A landscape with many peaks, sampled at points; each row gives a point and its height.
A climber steps from a point to the highest of its 2 nearest points, and stops where none of them is higher. Distance is the straight distance between rows; heights are no part of it.
j_205: [-10 -15 -16 -16 -15  11  -4  -8  -9  -8 -17  -2  -1  18  13   5   3  10
  -5  -4 -18 -10]  h=2.21
j_978: [-15  10  19  11  14   9  14  22  23   5   1 -12  -7  10 -21 -18   8   5
  -7  14  -3  18]  h=2.77
j_379: [  6 -16  -6  -4  -1  -4 -25  -4  -5   3  -4  -9  11  -8  -9  -1   3  -1
  10  15  -9  -1]  h=6.38
j_851: [-12  -3  10   0   6  -8  -2  22  10   5 -12  -2  -4  17  -5 -25  10   4
 -22  13   2  -1]  h=6.27
j_459: [ -9  -2 -10 -37   7  18   7   2 -17  -2 -17  13  21   1   9 -23  -1  -2
 -10  15   5   7]  h=1.28
j_254: [ -4  22  20  16   8  12  14  13  25  -1  13 -10  -7   0 -21   9   3  -5
   1  -1  -5  19]  h=3.11
j_665: [  5 -10 -12  -8  -5   3 -13 -10  -8   2  -7  -3   5   3   1   7   4  -1
   6  -1 -11  -7]  h=8.47
j_882: [  2  -9 -11  -4  -8   6  32 -31  -2  -3  -3  10 -31   6  37  32 -16   6
   7 -28  -9 -11]  h=7.18
j_534: [-18   2   8  -2   5 -14  -3  26   8   6  -9   6 -12  24   2 -18  13   5
 -31   7   5  -1]  h=5.84
j_291: [  1   9 -10  -7  -1  10  17  -2  -5  -1  -4   9  -3   7  18  -2  -5   3
   6 -12  -5 -18]  h=7.11
j_318: [  1 -28  29  10 -14   5 -16   6  10 -10 -15 -24  -3   4  -6  -9   9  18
   1  19 -11  -6]  h=1.43
j_880: [  7  16  29  32  -2   1   9  -3  21  -1  26  -8  -9  -3 -25  30   0  -8
  -1  -9  12  20]  h=3.53
j_709: [  5   9 -23 -17   6  -9  -6  -5  -5   9  -2  15   4 -11  13  16   0 -17
  -4  -3   1   0]  h=3.57
j_628: [ -6 -17   2 -10 -14   7  -5   3 -18  -6 -12  -3  11  13   6 -26   0  11
  -5   9   3 -15]  h=7.47
j_771: [  3  25   3  25  -1 -19  17  19  12   0  10  14 -13  -4  -8  -6   4  -5
 -19 -10  20   2]  h=3.96
j_936: [ 10  11  20  33  -2  -7   4  -4  18   0  19  -5  -9 -13 -22  20   5  -7
  -6 -11  15  15]  h=3.70
j_632: [ 18   4  11  27   0 -20  -8   0   8   7  15  -3  -3 -20 -16  17   1 -12
  -4  -5  15   9]  h=4.02
j_895: [ -2 -16 -10  17 -13 -11   9 -27   3 -12  11  -2 -29  11   8  30  -4  13
  -2 -33   1  -3]  h=5.31
j_56: [ -4  20  -3  11  -1 -19   9  11   7   1   5  19 -13   6   3   3   4  -7
 -26 -17  18  -3]  h=4.33
j_215: [ -5  -4 -16 -14 -12   8   9 -16 -16  -3 -13   8 -13  15  30  15  -3   4
   2 -14 -13 -20]  h=3.69
j_275: [  0  21   7  16   5  -9  13  20  12   3   7   3  -6  -1  -9 -16   4  -5
  -6   1   8   1]  h=3.65
j_708: [  1  -4 -14 -22  10   2 -12  -9 -21  -1   6   4  27 -22   9 -14 -11  -3
  16  16  -4   8]  h=0.51
j_50: [  9   4 -16 -19   4  11   2 -11 -14   3  -6   4  12 -10  11   1  -8  -9
  15   2  -9  -3]  h=5.74
j_126: [ -7 -14   2 -16  -5   3  -7  11 -20  -2 -14   3  16  11   2 -31   5   6
 -11  15  10  -8]  h=8.66
j_34: [ 12   2  -6   3   9  -6 -14 -16  -6   5  15   0  12 -19  -4  13  -6 -14
  28   1  -7   8]  h=4.12
j_703: [  0   1 -13 -16  10  -6 -16  -3 -11   6   6   0  25 -21   3 -12  -7  -8
  10  13  -2   7]  h=0.32
j_533: [  9  11   9   8  13  -4 -13   3   1   4  22  -1  16 -24 -13  -3  -9 -13
  24  18  -4  18]  h=3.12
j_90: [  0  -6  -6   8  -6   2  19 -30   7  -8   7  -1 -27   5   8  40  -7   6
   7 -34  -4   7]  h=4.23
j_967: [  3  -5   1  12  -9   0   1  -2  -6  -2   0  -5  -5  11   5  -4  -3   8
  13 -10  -4 -21]  h=6.18
j_477: [ -8  16  -6   1  -3 -13  11   9   6  -2  -1  17 -17  12  13   8   1   1
 -22 -20  12 -10]  h=4.82
j_378: [ -3  16  -7  -4   0  -4  11   5   0  -1  -2  14 -11  11  15   5  -2  -1
 -11 -16   3 -13]  h=5.50
j_859: [ -3  -2  -4  14  -8  -7   9  -3   0  -7   8  -2 -16  11   7   8  -6  15
   3 -23   0 -17]  h=7.90
j_195: [ -4 -12 -16 -19 -15  10  -5 -12 -24  -2 -14   6   1  18  24   3   2   1
   0  -4 -10 -19]  h=2.78
j_549: [ 11  14  15  11   7   3  -4   5  -1  -1  11   0  11 -11 -18 -13  -2  -8
  23   9  -3   5]  h=2.76
j_932: [  3   5  -7 -11   2  20  14  -6 -12  -2  -7   3   4   2  12  -7  -7   1
  16  -5  -7 -14]  h=5.75
j_239: [ -3  -4 -16 -12 -11   9  22 -24 -10  -1  -9   9 -25  13  42  25 -12   8
   2 -20 -12 -18]  h=5.08
j_244: [  5   5 -21 -11   0  -6  -3  -7  -2   4  -7  17  -5   0  14  23   2 -13
 -13 -13   3  -5]  h=2.93
j_430: [  0 -28  18  14 -19  -7 -14   6   7 -12 -13 -21 -13  10   6  -7   6  23
  -5  11  -9 -21]  h=1.21
j_122: [  4   4   0   4   6  -3  -9   6   7   7   2  -5   5  -7 -13   3   4  -9
   0   6   1   5]  h=5.63
j_188: [-13 -14 -13 -35  -4  19   2   3 -12  -7 -22   6  15  13   8 -16   4   7
 -12  11  -3   0]  h=1.53
j_536: [ 12  11  -1   6   9 -10 -11  -5  -1   6  23   1  13 -25  -9   7  -7 -17
  24   4  -2  10]  h=3.55
j_221: [  4   6 -13   2  -3 -10   1 -11   2   2   0  10  -8  -1   4  26   2  -9
 -14 -20  11  -1]  h=2.43
j_469: [ -6 -21  21  -5  -9  26   4   2 -12 -13  -7  -9  18   6 -13 -30  -2  18
  16  14   6   4]  h=2.00
j_77: [ 10  -6  12  27  -8 -21  -7   1  12  -1   3  -3 -15   0  -6  14   6   2
 -17 -14  17  -7]  h=4.83
j_468: [  6 -10  12   2  14 -16 -30   6   4   7   4 -13  16 -24 -10 -14   2  -4
   5  33   1  13]  h=4.79
j_567: [  0 -28  32   3  -8  13 -12   6   9 -12 -17 -19   3   2 -14 -20   6  18
   4  25  -5   4]  h=1.59
j_401: [  6 -12   1  23 -12 -16  -7 -12  10  -3   5  -5 -16   2  -6  25   3   3
 -13 -23  13  -3]  h=5.39
j_650: [ -6 -14  17  17 -11 -13  -8  14  13  -6  -8 -15 -20  14   5  -3   5  22
 -17   4   0 -16]  h=1.00
j_898: [ -4  -5  19   4  -4  17   8   6  -7 -10   0 -10   8   5  -9 -27  -4  16
  15  10  -1  -4]  h=2.23
j_860: [ -5  10 -10 -20  13   0  -2  12  -5   8  -9  11  16   0   3 -19   3 -11
 -10  12   2   5]  h=6.48
j_135: [  4   5  -4   5   6  -9 -17  -7  10  11  15  -6   9 -21 -18  26   3 -13
   2   1   3  19]  h=5.66
j_904: [  6  -4   5   3   9  -7 -19   6   2   8   3  -7  13 -14 -13 -10   2  -4
   6  18   1   7]  h=5.36
j_490: [ -3 -24  18  -5  -9  21 -10  -1  -2 -13 -12 -16  16   6 -18 -18   4  15
  11  18  -5   6]  h=1.79
j_623: [ 10   4  14  28  -4 -17  -6   6  11   3   8  -6 -10  -5 -12   5   3   0
  -6  -7  12  -5]  h=4.45
j_199: [  0 -11  -4  19 -12 -15   6 -10   4  -6   7  -2 -21  10   6  18  -2  12
  -7 -29   3 -13]  h=6.49
j_812: [-18  18   4   1  17  10  23  27  23   5  -2  -3 -10  13 -12 -15   6   2
 -16   4  -6  15]  h=2.57
j_790: [-13  -2  -3 -21   7  -2  -6  15  -9   4 -13  10  11   9   0 -28   7  -4
 -15  18   7   2]  h=7.35
j_504: [  6   1   1   6   5  -3 -14  -2  16   9   6  -9   3  -9 -19  21   7  -8
  -3  -2   2  11]  h=6.46
j_988: [  6  16  -6   1  11  -8   1   8   4   8   6   5   4 -13  -6   1   3 -13
  -1  -1   4   3]  h=5.11
j_341: [ 13 -10 -14   2   0  -8 -14 -21 -12   7  10   0   3 -13  -2  18  -2 -12
  22  -3  -7  -1]  h=5.10
j_438: [ 12   6 -20 -17   8   0  -1 -15 -11   7  -3  13   4 -15  17  15  -7 -12
   9  -4  -6  -2]  h=4.46
j_872: [  3  -9 -14   4  -8   4  24 -31  -2  -5   5   4 -28  10  22  31  -8   2
  16 -29  -9  -4]  h=5.34
j_694: [ -8  17  24  13  12  11   9  19  24   7   8 -13  -4   4 -25  -5   7  -3
   0  12  -5  21]  h=2.92
j_580: [-13  24   3  -3  15  16  28  18  19  -2   0  -2  -8   5  -5 -12  -2   5
  -4   0  -8  13]  h=2.36
j_21: [ -6  -8 -14 -30   7   5 -11  -1 -26   2  -4   9  31 -12  11 -24  -8   2
   3  23   8   7]  h=0.79
j_166: [  0  14 -18 -21  19  -8  -9   1  -3   8   8   8  19 -24   6  -8  -8 -13
   2  15  -4  17]  h=0.10
j_4: [ -2 -15   4   6 -14   2  -4   1 -16  -5  -6  -9  -1  15   7 -17   0  16
   3   1  -3 -24]  h=6.25
j_934: [-16 -15 -17 -30 -14  16   0  -1  -9  -9 -23   2   6  21  12  -8   2  12
 -14   4 -12  -5]  h=1.80
j_255: [ -2   3 -14 -35   7  13   3  -4 -26  -2  -8  14  26 -11  19 -19  -9  -4
   2  18   5   2]  h=1.02
j_624: [  9  -9  -6   5  -2  -1 -11 -15  -5   3   2  -4  -2  -2  -4  17   1  -4
  14  -9  -5  -4]  h=6.44
j_173: [ -2  15 -10 -10  13  -6   2  13   1   8  -3  13   5  -4  -1  -9   4 -13
 -10   4   3   5]  h=5.80
j_957: [  2  28  24  24   1  13  19   6  24   1  25  -7  -7  -1 -25  23   0 -12
   5  -8   3  24]  h=3.34
j_611: [  8   5  15  10   2   8   1   9  -5  -2   4  -5  11  -3 -13 -25  -2   1
  21   9   2  -4]  h=2.51

Where does a climber stop that starts at each point below?
j_254: j_859
j_318: j_665
j_77: j_859
j_549: j_665
j_459: j_882
j_166: j_882
j_771: j_291
j_703: j_882
j_275: j_126
j_195: j_882

Call two points neighbours if one is among the 2 nearest of the other. Go from one point of each pair to the other, from neighbour to neighbour, staying as high as possible. Name the lowest point that can't be avoided.
j_126 / j_882: j_90
j_665 / j_291: j_275
j_126 / j_665: j_988
j_859 / j_126: j_967
j_504 / j_665: j_904
